A landscape with many peaks, sampled at points; each row gives a point and its height.
A climber steps from a point to the highest of its 2 nearest points, and stops where none of them is higher. Distance is the straight distance between rows; heights are no part of it.
<1176>: [-25 -43  36  18  -2 -15   1 -43  35   5 -12  28  57  32   6  -8  24 -45
  95  -9 -30  13]  h=6.8
<583>: [ 34  -2 -11 -15  17  11 -34  45   8  -1 -33 -50  64  50 -26  11  -7  33
  16   5 -21   4]  h=28.3
<737>: [ -4 -28   8 -22 -18   1  16   7 -34 -17  59   0 -15  70 -68 -33 -21  65
   4   8  65 -24]  h=31.1
<707>: [ 23  26  34  -3 -10 -24  -8   2  54   7  60  32 -11  35   8  -7   3   2
 -38  -1  23 -10]  h=27.7
<673>: [ 18 -25 -27  22   8  21 -30  58 -26  29 -26 -43  21   4  -6  37  -3  -4
 -35 -19   6 -22]  h=48.0
<187>: [ -4 -14 -34   6  10 -50   0 -71  55  28 -63   7  28   1   3  30   9 -28
  16   8   7 -26]  h=29.1
<1616>: [-83  -3 -22  -4 -61  23  31 -36  22 -35  24  35 -29 -55 -30   9  32   2
  71   5  14  16]  h=5.0
<1329>: [-40 -16   8 -56 -58   9  58 -31 -16 -23  42  57 -18 -13 -49 -12  11 -19
  44  31 -14   5]  h=38.8
<261>: [ 79 -16  43 -39   2 -32  -2   8  19  37   1 -15  50  50  -7  -1 -28  -2
  38 -71 -18  16]  h=13.3
<1246>: [ 41  15  -7 -37 -16 -28  65  -9 -22   7  13   8  -6 -22 -15  -6 -34 -40
  -7 -13 -29  68]  h=10.6
<1291>: [-25  76   9   0  46  72 -37  44 -73 -12 -57 -26  16 -21  19 -25 -13   2
 -33  13 -37  29]  h=32.0
<2028>: [-37 -20 -23  12 -23  17  37 -71  21 -21  49  57 -77 -44  -8  24  15   5
  16  -4  -1 -29]  h=4.3
<1966>: [ -5  22 -20  18  -5 -18 -28  19 -22  69 -19  -1   3 -56  29  22  -2 -64
 -68  24  15 -31]  h=31.8
<1542>: [-21  37   8  12   7 -49  45 -25 -21  -3  -6   0  56  14  13 -11  -2 -25
  31  55 -34  11]  h=28.5
<1967>: [ -2 -49   0 -29 -43  -2  38   4 -18 -52  63   7 -36  26 -70 -27 -17  40
   0  -4  17   1]  h=30.5
<1139>: [ 69 -56 -24 -66 -34  12  18  18  -9  33 -45   2   1 -19 -30  18 -10 -29
  -8 -19 -12  68]  h=15.6
<65>: [  5  26  12  40  47   9  10  34 -51 -12   8 -59 -10 -31  43   4 -20  17
 -74  -9 -24  26]  h=26.9
<1336>: [-19  70 -15   9  25  19  -5  62 -48 -22  24 -43  56  19 -33 -32 -28  34
   9  10  16  25]  h=32.7
<2036>: [-20 -32 -22 -36 -24  23  15 -16  -9 -22 -29   9 -78 -78   8   6  -7  36
 -25 -10 -11  35]  h=33.2
<1766>: [ -8  56  19  26  46  37   7  48 -69 -21   5 -57  29  21  -6 -44 -23  12
 -24  14 -35  28]  h=34.1
<8>: [-47  33 -23 -17 -33  23   5 -16  42  -8 -19  20   6 -54  -3  -8  10 -35
  54  16  17  43]  h=5.8
<1965>: [ -5 -12  34 -24 -45  22   0  14  19 -34  76  19 -39  11 -49 -27 -10  51
  -8 -19  33   0]  h=29.9
<249>: [-18  50   7  32  48  49 -21  44 -85 -18 -17 -52  -3 -38  29 -35 -17 -20
 -63 -14  -9  21]  h=29.7
<176>: [ 30  54   0  -5  52  -2  -8  18 -56   8  43  -4  31  55 -25 -63 -10 -19
  10  -7  50 -23]  h=40.6
<570>: [ 19  98   8 -20  51  21 -59  45  59  10  19 -15  14  74  -6  16   4  75
  20  -1  29  -1]  h=36.1
<564>: [-39 -22 -51 -42 -21  -3  37 -58 -57  11  51  51 -12   5 -70   3   3  -9
  48   5  17 -43]  h=36.4
<644>: [ -4  10  -1 -17 -29  29 -29  20  29 -11 -70 -45 -32 -28   5  12   3  54
 -60  -4  -5   1]  h=47.1
<635>: [ -3  11  -6 -15 -24  31  -7  32  14 -32  45 -21 -42 -17 -31  18 -12  63
 -65 -31  21  10]  h=1.2
<841>: [-48  55  17  53  11 -24 -12  11  46 -27  55 -35  -7   9   4  -1  11  43
  21  -6  41   2]  h=43.1
<365>: [ -8  -6 -15  35  66 -12 -26 -50 -14  17  -7  11  43  21  14 -28  17 -74
  71 -31  18   7]  h=47.9
<1256>: [-12 -67 -28 -17 -38   3   5   1  35  -4 -34 -13  -2 -22 -20  31   7  12
  20  -7  19  31]  h=36.5
<2016>: [  0  29  -7 -53 -13  28 -10  -1 -22 -28 -15  -9  -1   5 -46 -31 -37  37
 -96  30   6  -8]  h=41.6
<76>: [-32   7  26 -30 -68  57 -20  23   2 -15  13   0 -47 -24  -1  14   3  49
 -91 -15   9  -7]  h=0.6
<497>: [ 53   3  28 -12  10 -54 -27  19  21  58  -9   1  76  88 -10   6 -11   9
  47 -37  -7 -19]  h=11.5
<886>: [  4 -10 -28 -21 -31 -15  29   4 -33  71  15  34  12 -35   4  48 -14 -58
   0  21 -12   5]  h=24.2
<836>: [-79  11 -22  19 -34  31  31  29 -66 -15  20 -31  -6 -58 -13   6 -30  15
   2   8  31   3]  h=49.7
<1902>: [ 40 -13 -23 -34  -9  34   0  28  58 -48  35 -36 -16  12 -56  24  -6  69
 -36 -38  17  23]  h=1.7
<732>: [-35  -5 -15  -9 -29  -4  27  17 -60  54  47  41  -7 -36   8  20 -15 -46
 -22  21   0 -34]  h=22.3
<2026>: [-54 -12  11  34 -26  27 -54  69  -7  12   4 -17  15  -4  17  33   5 -11
   2  -9  31 -30]  h=51.4
<496>: [ 31  60   1  -1  16  13 -12  52  26 -20  36 -24  20  61 -24  -7 -13  93
  35 -13  33   8]  h=34.9
<1984>: [ 28   0  17 -16   9  42 -72  76  32  21  53   0  -8  27  -6  32   5  10
 -24 -33   4  -6]  h=51.5
<1451>: [-36 -14   4  47  -6 -30  27 -46  34 -16  52  32 -35  25 -18  25  20  42
  19  10  18 -75]  h=3.8
<172>: [ -2  47   9   3  71  31 -37  37 -17  -6  29   7  17  76 -29 -67   4   5
  41 -13  58 -33]  h=39.2
<386>: [ 13  -5  60  33 -10  12  -4  95 -28  -3  57 -25  21  33   2   6 -12  18
 -13   5  -8 -12]  h=43.8
<1001>: [ 55  -4   1 -22  29 -35  32 -51   5  -3  22   0  19  37  -6  -7 -29 -18
  23 -44  -1  27]  h=45.2
<1501>: [  3  -3  25 -12 -52   3 -19  45 -13  41 -14  18  10 -42  41  14   9  -7
 -25  23  -8  -6]  h=53.5
<1905>: [ 43 -27 -12  22  47 -16 -48 -16  -8  36 -25 -35  56  34   1  12   4 -25
  26 -74  27  -7]  h=38.6
<1683>: [ 45  34  29  12  54   7 -67  29   0  10  33   2  40  81  12 -26  13 -36
   5 -25 -26  23]  h=21.2
<1947>: [-43  31  -8  10   5  -1  30 -19 -61   7   0  47 -17 -75  64   4  10 -37
  14  24 -23 -35]  h=48.2
<1708>: [  6  44   3  12  58 -34 -47 -20 -10  36  14  -4  54  37  -5 -31  -5 -33
  59 -35  32  -1]  h=45.7
<1294>: [-17 -30   7 -20 -76 -16  38  12 -11  17  31  46 -22 -29   4  43  19   0
  27  12 -29  -9]  h=43.4
<520>: [-29 -11   6  -7 -17  22  -9  50 -34 -43  29 -29  11  37 -65 -31 -20  62
  36  16  59 -25]  h=31.6
<706>: [-77 104   4 -25   5  49 -17 -19   1 -42  -2 -25 -15 -17   0 -34  -6  32
 -55  17  25   4]  h=37.9
<880>: [-23  11 -24  16  -9 -13  21  -4 -17 -29   4 -42  30  -6 -20 -11 -12  12
  30  15  29  19]  h=51.9
<669>: [ -1  68  -6  11  58  17 -59  14  42 -45  -5  -7  18  44 -23 -44  15  21
  38  13  41  16]  h=38.0
<1243>: [ 31 -61  23 -42  -2  31 -42  18   6   6 -96  16 -22 -10  19  -8  19 -10
 -22  14 -16 -10]  h=37.3
<1003>: [ 20  27  24   5 -11 -54  27 -36  18  31 -21  35  47  31  41 -19  13 -55
  22  47 -49   6]  h=24.3
<1178>: [  6   3 -18 -38 -17   4   5 -45  -9  -7  27  24 -31   7 -52 -28 -32  35
 -84  24  29 -33]  h=38.4
<1767>: [ 21 -20 -21   5  -5 -12 -11  -4   5  14 -54 -31 -32 -38  14  30   7  36
 -48  18 -15 -15]  h=53.4
<182>: [-22  14  20  51   3 -41   5   9 -24  53  39  17  -5 -15  42  26  -9 -31
 -30  19 -11 -50]  h=26.1
<506>: [ 22 -24 -51   7  51 -18 -17 -68  -1  13 -21 -10   4  10 -12 -11 -12 -37
 -29  -4  14  -2]  h=25.0
<1634>: [ -8  23 -27 -15  18  26 -11  32 -28 -53  12 -48  39  42 -57 -37 -28  73
  32  17  34   3]  h=31.9
<1420>: [ 46  51 -12  -3  73  -7  -9  17 -39  -4  65 -10  -2  52 -22 -37 -29   8
 -40 -17  37  -2]  h=42.7
<523>: [ 38 -53  21  17  15 -12  20  16 -39  49  35  16  35  32  -4  10 -15 -50
  34 -41  11   2]  h=16.8
<1331>: [  6  22  21  -6   8   2  37  -7 -52 -27  -7  17  11   3   3 -76 -18 -32
  -4  34 -44  23]  h=40.5
<1533>: [ 12  41 -11 -40 -20  27   0  31  22 -41   1 -37  27   3 -46 -14 -18  47
 -22   3  -6  34]  h=47.0
<49>: [ -61   52   -8  -16  -16   60  -48    6   34  -37 -112  -44    2  -45
   35    4   25   43    2    0    5   28]  h=41.2
<1480>: [ 68  50  35 -22  41  -5 -62  17  19   3 -10  10  76  97   3 -30  -2 -17
  19  -5 -45  23]  h=19.5
<1752>: [ 18   9  48  48  43 -25  28 -26  42 -40  95  -4 -36  29  15  -2   2  16
  24 -37   2  35]  h=37.7
<851>: [ 30  35 -15  -9  37 -13 -51  18  12  47   6  -9  33  29 -11  13 -17   1
  61 -48  55  -3]  h=43.5
<1417>: [ 48 -49  20  -7   7  -7   6  23 -38  40 -28  42 -14  -9  38 -24   8 -69
   7  12 -37  16]  h=30.3
<1428>: [-98  92  26 -24 -21  69 -41  -9   9 -37 -42 -12 -22 -14  33 -24  24   8
 -51   1  37  -1]  h=38.9
<2011>: [-43  48  12   8  57  25 -48  16  13 -33  15  -6  32  47 -13 -62  41  -3
  79  13  68 -11]  h=38.5
<1250>: [ 47 -21  15   9  60 -40 -33 -35  36  34  42  26 -19  54   6  -5  18 -31
  18 -72  28   7]  h=39.3
<868>: [ 18  12 -43   3  21 -26  54 -22 -31  18  29  -8   1 -36   7  26 -33 -43
   8 -42 -10  56]  h=8.7
<1254>: [-69 -22   2  -4 -49  16  26 -46  43 -28  17  48 -51 -22  -2   9  51  -4
  44  15  10 -36]  h=4.7
<1224>: [ 28   7 -10   0  46  18 -84 -13  67  -2  -8   6   3  25 -10  -8  36 -30
 -26 -17   8   0]  h=24.1
<1252>: [  6 -37  13  54 -19 -45  29 -22  42  17 -13 -13   7  20  16  49   3  32
   8  22 -20 -54]  h=40.0
<1895>: [-24 -29 -13  14 -48 -22  41 -11  -6  31  18  37 -12  -5 -20  44   6   5
 -14  37 -17 -38]  h=46.2
<1046>: [-22  36 -10  65  25 -29  14 -30  12 -26  20 -32 -25  -8   7   2  -8  24
   1   0  18  -7]  h=44.2
<373>: [-27 -53  -9  37 -13  -4  -7 -40  36  -6  24  23 -30  16  14  39  30  12
   2  -3  21 -60]  h=3.5
<174>: [ -5 -25  22 -16   9   4   5 -22  -9   5 -52  90 -28 -45  32 -34  36 -66
  30  26 -37 -19]  h=37.8
<429>: [  8  -3 -14  -7  34  -5  41 -20 -55 -31 -49 -30 -79 -34  41 -21 -26  30
 -68   7 -20  12]  h=19.6
<603>: [ 44  -8  20 -11  -3 -10  26  44 -22   7 -15  -9   0 -17  25 -16  -9   1
   0  13 -60  61]  h=19.7
<1956>: [-43  20  -9 -18 -22  24  -4  11 -56  -7 -91 -25   2 -56  44 -28 -23   1
  15  35 -14  19]  h=37.0
<361>: [-37  41 -21  14  35   5 -26  -8 -21  -2  -7 -11  23  -6  -6 -27  -4 -31
 -19  20  38 -18]  h=35.8
<220>: [-77  42  25  -8  -4  75 -53  15  14 -44 -84 -28 -11 -10  41 -34  30   7
 -17  13  15   0]  h=40.1
<309>: [ -6  -3  -5 -29  -8 -14  30 -33 -40  30 -16  93  -1 -40  22   3  23 -94
  18  29 -42 -38]  h=42.0
<1664>: [  3 -33  26  48  -8 -33  36   1  18  -6  50 -12   6  54  13  14   0  42
  27  13 -14 -38]  h=37.6
<1303>: [-81  25 -28  28  -9  20   8  11 -62   0  32 -30  12 -69   1   0 -16 -41
  35  13  42  14]  h=51.6
<1583>: [ 15 -14   4  -1  27 -21  13 -36 -27  38  19  68   1   8  26   4   8 -84
   6  22 -10 -15]  h=46.6
<1597>: [-71  53 -27  39 -33   3  58 -10 -25 -25  54 -35  -4 -47 -17  29 -26  28
  21  21  18   8]  h=47.8
<1557>: [-19 -37 -67 -20 -36   8  14 -47 -27   7  48  23 -34  -6 -55   9 -21   5
  11  -9  52 -30]  h=35.4
<1739>: [-48  47 -16  40  -1 -26  36  -4 -10 -23  32 -44 -30 -48  18  21 -22  23
 -20  11 -13   4]  h=46.0
<206>: [  7 -17  59  15 -38 -21  39  13  13  -9  70  12 -10  28  13  10  -9  33
  -3   8 -17  -3]  h=36.2
<1401>: [ 28 -75  -1 -38  -3  26 -33 -30  32 -21 -74  25 -33  -3 -33 -19  25 -19
 -42   3   3   8]  h=33.6
<1611>: [ -9  21  22  23  20 -14   6   5 -51 -16 -20 -23 -54 -25  74  -9 -11  25
 -65 -11 -14  -9]  h=23.3
<7>: [ 49 -30  26 -26  -6  -3  -2  26  -8  18  19 -14  33  24  -7 -10 -32 -37
  29 -37 -10  41]  h=15.2
<804>: [-37 -18   7 -27 -54   3  39  -8  -4   7  20  67  -7 -30  14   4  12 -49
  50  27 -30   4]  h=40.9
<538>: [ 40  18 -25  -7  40 -35  22 -42 -23  -9  -8 -27  33  24 -35 -26 -40  -1
  14  -9   5  17]  h=49.4
<499>: [  4  20 -41   8 -12 -13  -2  26 -22  67  -8 -23  12 -51  12  51 -16 -51
 -27  -2   6  19]  h=27.6
<205>: [  9  -5 -38  27  22 -23 -46 -42  38  27 -49   2  14  -4  10  10  29 -58
 -19   8  17 -19]  h=27.0
<856>: [-47  -6  14  25 -19  50 -42  34  38  -7   8 -17 -18 -26  16  21  28  16
 -22 -16  46 -15]  h=53.0
<1897>: [-45  66  -4  27  15 -36   3 -32  23 -26   3 -19  44  14  -7 -20  -8 -12
  32  63  -3  -9]  h=30.7
<529>: [ 52 -56 -19 -16  -8  -4  23  -9 -28  45  12  30 -15 -21   5  38   3 -59
  15 -35   2  41]  h=20.9
<1468>: [  9 -47  13  43  25  10 -17  20  -7  -5 -53 -29  15 -12  47  -6  32 -16
  12   6 -34  20]  h=42.6
<545>: [-38  41  -5 -57 -22  76 -39   2  30 -43 -63 -27 -37 -19  16  -7   4  57
 -55  -6 -18  31]  h=43.7
<1781>: [ 15  29 -22 -63   0  51  -6  13  16 -69 -18 -22  -6   9 -53 -32 -29  61
 -47  19 -26  -1]  h=44.6
<1019>: [ 32  18  -2 -24  20 -28 -34 -22  64  -6   8  18  -5  36  -8 -12   8  -1
 -25 -15  15  -9]  h=25.8
<2005>: [ 10 -50 -22  58  41  12 -26   6  -2   9 -44 -36  25 -11   3  22  25 -10
 -12 -18   3 -11]  h=45.1
<1653>: [-25  18 -44   1   5 -45  28 -67  12  21 -39  35  21 -22  -4  28   3 -32
  11  37 -22 -28]  h=32.1
<1756>: [ 55 -39  12  -2  37 -39 -28 -13  17  49   2   4  20  48 -12  17  -3   5
  20 -82  49 -17]  h=36.9
<1233>: [ 53  54  36  19  35 -45  -3 -37  11  10  -8  22  34  45  26 -47   3 -56
 -11  25 -53  34]  h=20.1
<1496>: [ 82 -20 -11   2  15 -35  -5 -16  16  46  -6   3  -6  -6  29  47  -6 -39
 -58 -28 -10  37]  h=42.9
<953>: [-39 -21 -11 -44 -22 -11  45 -46 -42  -5  53  57   5  23 -43 -29  -2 -42
  18  29   9 -33]  h=37.4
<1543>: [ -21 -101  -19  -10  -58    5  -22   37    2   29  -44    0   25  -10
  -37   39   19   10   24   15   15  -31]  h=39.5
<240>: [ 37  33 -10  -4  14  15 -37  84  25  21   6 -60  72  34 -10  42 -31  42
  22 -29 -20  12]  h=26.5
<290>: [ 53  48  44 -13  28 -18 -25 -19  53 -17 -17   2  41  72   2 -43  12 -14
   3   9 -35  34]  h=17.8
<1883>: [-48  36  -3   0 -42  -4 -48   6  16  60 -21  18   7 -38  33  36  -5 -42
 -49  19  27 -54]  h=35.5
<1111>: [-74  89 -25  26  -2 -33 -12  -4  21  18 -22  -9  45 -17  11  -8   2 -27
   0  70  14 -37]  h=32.2
<1292>: [ 56 -81 -43 -32 -17   2  16  -6 -15  31 -18  -5  -4 -12 -22  28 -27 -23
  -3 -64  -5  39]  h=18.3
<470>: [ -3   5 -16   9  34 -36  -8 -48 -16  20  25  36  25  10   0 -28 -13 -75
  35   1  31  -4]  h=50.5
<190>: [-35  -5  12  39  -6  24  61 -10 -48   2  26  38 -51 -46  34  12  51  -2
  28 -12 -18 -69]  h=54.0
<662>: [ -3 -39   0  -5 -41  12   3  19  17   3   0   8 -12 -47   8  37  20 -23
  28 -18  -1  47]  h=34.7
<651>: [  6 -17  59  29  50   5  43  -5 -60 -29 -15  10  -7  11  31 -66 -12  -6
  15  39 -59   1]  h=37.5
<1725>: [ 61 -27  16  -6   6   0   7  60 -65  17 -44   7   7 -30  55 -31  -2 -36
  22   8 -55  44]  h=24.7
<1207>: [-25 -60 -33 -41 -72  18 -29  13  29   9 -22 -16  -2 -11 -53  25   6  34
  10   8  15  -7]  h=38.1
<1050>: [ 19 -18  40  48  21  10  46   9   8 -35  84 -24 -35  -1   7   5   5  34
 -10 -28   1  55]  h=39.1
<848>: [ 36 -28 -14   3  56 -18  25 -47 -15 -22 -47  -8 -67 -45  10 -21  -2  15
 -55   6 -44  -5]  h=16.7
<1251>: [ 28 -18  42  20   3  20  18  55 -28  -5  63 -15  -1   5   8   0 -12  23
  -7 -27  -3  37]  h=41.4
<1240>: [  2  27  55  34  45  20  24  24 -43 -57  -7 -29  11  24  16 -67  -6  12
 -26  23 -35  18]  h=35.3
<1172>: [ 22 -60  47  38  -1 -17  30   8  29 -23 -10 -19  60  61  18 -12  13  11
  79  -3 -33  32]  h=8.4
<984>: [  6  93 -20 -25  51  29 -72   5  82 -30   4  -4   5  49 -22  -1  21  40
  27   3  23   3]  h=37.2
<798>: [ -2  -3  51 -29 -50 -13 -19  65 -16  19 -31  26 -35 -38  95  19  -9  22
 -32  -4 -27  15]  h=41.5
<1158>: [-27 -32   3   0 -45 -16  56 -21   1 -18  17  38  -4  12 -20   1  19  27
  40  36 -27 -56]  h=49.1
<713>: [ 20 -19  14   6   2  16 -21  47 -14 -15 -59 -23 -37 -43  59   2  10  13
   3 -23 -22  13]  h=38.7
<884>: [-68  56  17  15  26  37 -21   6   4 -40  -1 -27   1 -22   5 -38   3  10
 -11   9  44   5]  h=36.8
<1907>: [ 17 -66   7  10  14   6  35   7 -44  22   7  20  10  -6  18  21  11 -32
  53 -29 -29  19]  h=18.4
<1924>: [-21   8  -5  46 -16   3  81 -42 -30  -8  15  33   3 -37  16  22  66 -19
  52   1 -44 -61]  h=56.5
<996>: [-35  12   2   9 -49 -38   0   2  32  53   6  25  36  -9  17  49  -7 -25
 -18  40   2 -57]  h=39.0
<1058>: [ 38 -49  33  41   6 -34   6  20  32  10 -10  -8  45  43  16  10  -2  11
  28 -18 -13  16]  h=9.1
<1298>: [ 32 -22  54 -10 -20  -9 -24  63   3  -3 -49   6 -32 -26  95  -8  19  24
  -5 -18 -47  27]  h=32.8
<235>: [-23  20  -7  -2  18  -3  21 -19 -54  11   2  26 -15 -39  17 -31 -12 -38
 -16  36 -27  -3]  h=44.0
<81>: [ 16 -70   6  30 -23 -12 -12 -36  68  -2   3   5 -40  39  -5  31  31  38
  30 -26  24 -45]  h=3.1
<1392>: [ 37 -16  -5 -55 -24  25  31 -22  50 -40 -12 -11 -34   1 -46 -17   4  33
 -33 -15 -14  47]  h=26.3
<1009>: [-53  17  -7  53  12  -3  47 -14 -83   9  30  19 -56 -63  50  23   5 -11
  10  -9 -11 -44]  h=51.8
<1979>: [-21 -26  15  16  -4  29 -24  22  22 -38 -39 -49  10  15 -17 -20  13  51
   4   5   1   3]  h=30.4
<668>: [ -8 -30  10 -48 -12  55 -42  26   2   8 -82  -9 -17 -33  29  15   4  29
 -60   7  -8 -37]  h=42.5
<116>: [-18 -19  10  50   5 -33  38 -32  16   0 -41  -4 -15 -27  31  41   7  18
  36  24 -49 -23]  h=37.1
<1132>: [-15  29 -25  10  17 -19   9  -3 -55  53  36  40  15 -26   0  -5 -31 -85
 -43  17  28 -21]  h=21.8
<1911>: [-67   7  16  -8 -49  22   6  -2  30 -17  -3  23 -24 -56  12 -11  21   3
  22  19   9  26]  h=5.4
<1774>: [-12  26  10  -2  -6  20 -61  46  59 -13  38  -5  -6   4  -9  18  21  27
  -7 -28  42   4]  h=54.7
<1112>: [  6 -13 -56  10  37  -9   2 -31 -41  38  -1  21   7  -5  -4 -11 -18 -62
 -42   5  28 -37]  h=23.2
<1605>: [ 62 -40 -42 -49 -13  -8  -3 -26  49 -31 -49 -21 -13  17 -40  -8 -10  45
 -38 -12  -9   9]  h=27.4
<1667>: [ 72 -11 -12 -25  25 -42   8 -34  51  37  27   1 -20  28 -10  32 -13 -10
 -43 -46  -9  30]  h=34.3
<118>: [ 45 -45  -5 -39 -26  13 -13  39  46 -19  23 -32  10  46 -39   8  -6  72
   5 -34   8   0]  h=2.2
<1983>: [ 37  24   8  17   7 -39  39 -40  35 -24  38  -3 -18 -15  31   7  -4   0
  -7   3 -49  53]  h=31.7
<1406>: [-28 -56 -11   8 -21  23  12  15 -10 -31  -9 -29  29  20 -43  -8  -3  55
  18  19  31 -35]  h=31.0
<601>: [ 12 -48 -35 -18 -54 -25  17 -14  24  26 -92 -22 -13 -56  -9  44   4  29
  -9  28  -9 -21]  h=46.1
<1363>: [-38  26 -37  24   4 -12  -5   0 -16   4  33 -15  32 -25  -8  12  -5 -25
  53 -19  44  22]  h=53.9
<234>: [ 18  13  17  -1  20  25 -30  18  37 -54 -50 -42  35  35 -34  -7  16  28
  28   4 -23  30]  h=29.8
<1553>: [-21 -26 -10  23 -44 -59  23  -9  17  30 -10  18  21  26  -5  59 -15  29
 -13  41  -6 -74]  h=42.8
<452>: [ 63  30 -31  -5  86 -20  -6 -28 -23 -13  15 -35  11  35 -29 -29 -22   3
 -36  -8  23   0]  h=45.8
<2024>: [ -7 -83 -38 -27 -50 -16  28   2 -35  29 -60  -2  -4 -26 -29  36   2  19
  11  22   1 -25]  h=41.9
<1981>: [-63  35 -47  -3   5  -3  14 -30 -32  -4 -13  11  25 -11 -29 -25 -25 -24
   1  50  29 -34]  h=34.5
<1340>: [ 33 -14  19 -15  40 -50   3 -53  30  12  31  23  -6  37 -20 -29 -17  -3
  66 -61  26  24]  h=41.8
<825>: [ 31  41  53  44   8 -38  24 -27  55 -21  55   6  -7  34  30  -6  11  -5
  25   6 -38  50]  h=35.6
<1654>: [  2 -33 -43 -35 -28  13  -4 -35  -8 -12  13  11 -61 -19 -62   1 -19  48
 -42   5  33 -36]  h=36.6
<1364>: [ -4  31 -36 -25 -15 -34  55 -66  -9  40  -8  74   1 -19  12  17 -10 -72
  -1  51 -33 -25]  h=36.7
<724>: [ 66   7 -29 -16  25 -14  -9 -36  50   6 -30 -32   3  27 -27   2  -9  21
 -40 -40   0  43]  h=30.1
<690>: [ 47 -26 -23 -30  15  17 -16 -21  47 -27 -19   2 -49 -26 -15 -23  18  -2
 -44 -33 -13  51]  h=28.4
<1831>: [ 46  -8  53  18   5  55 -40 101   4   6  34 -16  10  44  18  27  -3   9
 -31 -20 -20  18]  h=47.2
<1996>: [-39 -34 -28 -13 -43  32  22 -40  -6 -21 -12  24 -73 -49 -19  20  -6  35
 -31  11  20 -21]  h=35.2
<332>: [ 22 -89  12  -8 -36 -15 -38  14  60 -17   7 -12 -11  54 -22  23  19  46
  12 -18  23 -18]  h=2.8
<2032>: [ 21 -11  36  11 -23 -13  37   2  48  -3  32  -2 -33 -14  20  22 -12  26
 -10   0 -37  34]  h=33.7
<869>: [ 53 -29  58  15  -1 -49  10   4  34  33  13 -10  34  87   2  28  -8   9
  17 -12  -5 -33]  h=10.2
<500>: [-106   48  -30    9  -29   -1  -13  -16  -10    2  -21    4   24  -43
    2   -7   -7  -15   10   48   34  -51]  h=33.5
<1782>: [ 20 -55  26 -24  -4  43 -13 -10 -24  14 -32  71 -16 -20  11 -46  31 -79
  -9  13 -27  23]  h=34.4
<1205>: [ 35 -10 -35 -58 -36  -1  46 -12  -4  12 -21  15 -27 -42 -24   9 -22 -14
  -7   1  -5  61]  h=12.6
<25>: [  2 -45 -22 -35  20  42  14 -39  18 -48 -23   1 -85 -61  -9 -19  24   7
 -31 -14  18  51]  h=30.9
<144>: [ 12  31  -2   9 -10  -8  11  49  15 -24  14 -64  22   7 -17   0 -26  36
  -3   5  -1  16]  h=49.5
<844>: [-15   6  56 -20 -53 -12 -11   6  52 -15  84  52 -48  32 -13 -25   8  36
 -18   9  15 -24]  h=29.2
<490>: [-20  29  16  44   8 -30  39  -4 -49  22  13   2  -5   1  42  -2 -25  -6
 -74  21 -12 -50]  h=24.0
<1645>: [-29  -5 -13  38 -26 -14   2  18 -40  66  -7   0 -22 -51  42  45 -21 -18
 -40  30   5 -53]  h=28.2
<1650>: [-38  -6  10  -9 -46  -1  -2 -20  47  -2   3  29  28   1   5   1  22 -50
  90  -1   5  30]  h=6.3
<1456>: [ 27 -46  44  37  14 -10  20 -11   7 -11 -14  16  34  33  26  -5  32 -43
  83   2 -52  43]  h=7.6
<226>: [-33  42   6 -25  18  48 -27  24 -71 -34 -90 -21  11 -34  24 -58  -9  -5
 -36  25 -16   9]  h=34.2
<1795>: [ 21 -31 -21  -9 -20  35 -50  71 -32  63  15 -22  26 -13  -9  59 -27  -7
 -51 -18  13 -30]  h=43.9
<387>: [ 56 -15   0  55  40 -46  -4 -27  28  45 -32 -27  -3 -17  42  57  19  -8
 -20 -26 -21  40]  h=55.4
<1075>: [-49  29 -15 -20 -34  23 -31  19   7 -18 -96 -19   8 -57  31  -7  16  -7
   9  29 -10  38]  h=39.4
<1038>: [ 13 -30  13   2 -25 -30  75 -49 -13  -2   1  40   2  -1  -3  20  63  15
  54  10 -54 -79]  h=52.4
<1212>: [ 47  22 -39  15  74 -20 -67   8  12  29   2 -35  26  33   5  38   1   5
  24 -69  30  23]  h=41.0
<1422>: [ 40   3   5  -8  43  22 -52  41  18  -7   6   7  23  34 -16 -20  12 -17
 -15  -7   1  12]  h=22.7
<2023>: [-40 -10   4  20 -17  12  59 -45   8 -40  81  31 -56  -4 -14   5  20  30
  29  -2  -4 -44]  h=4.0

Where does a climber stop that starts at each point below?
<1392>: <1363>
<290>: <49>
<118>: <529>
<1422>: <1924>
<234>: <1924>
<8>: <529>
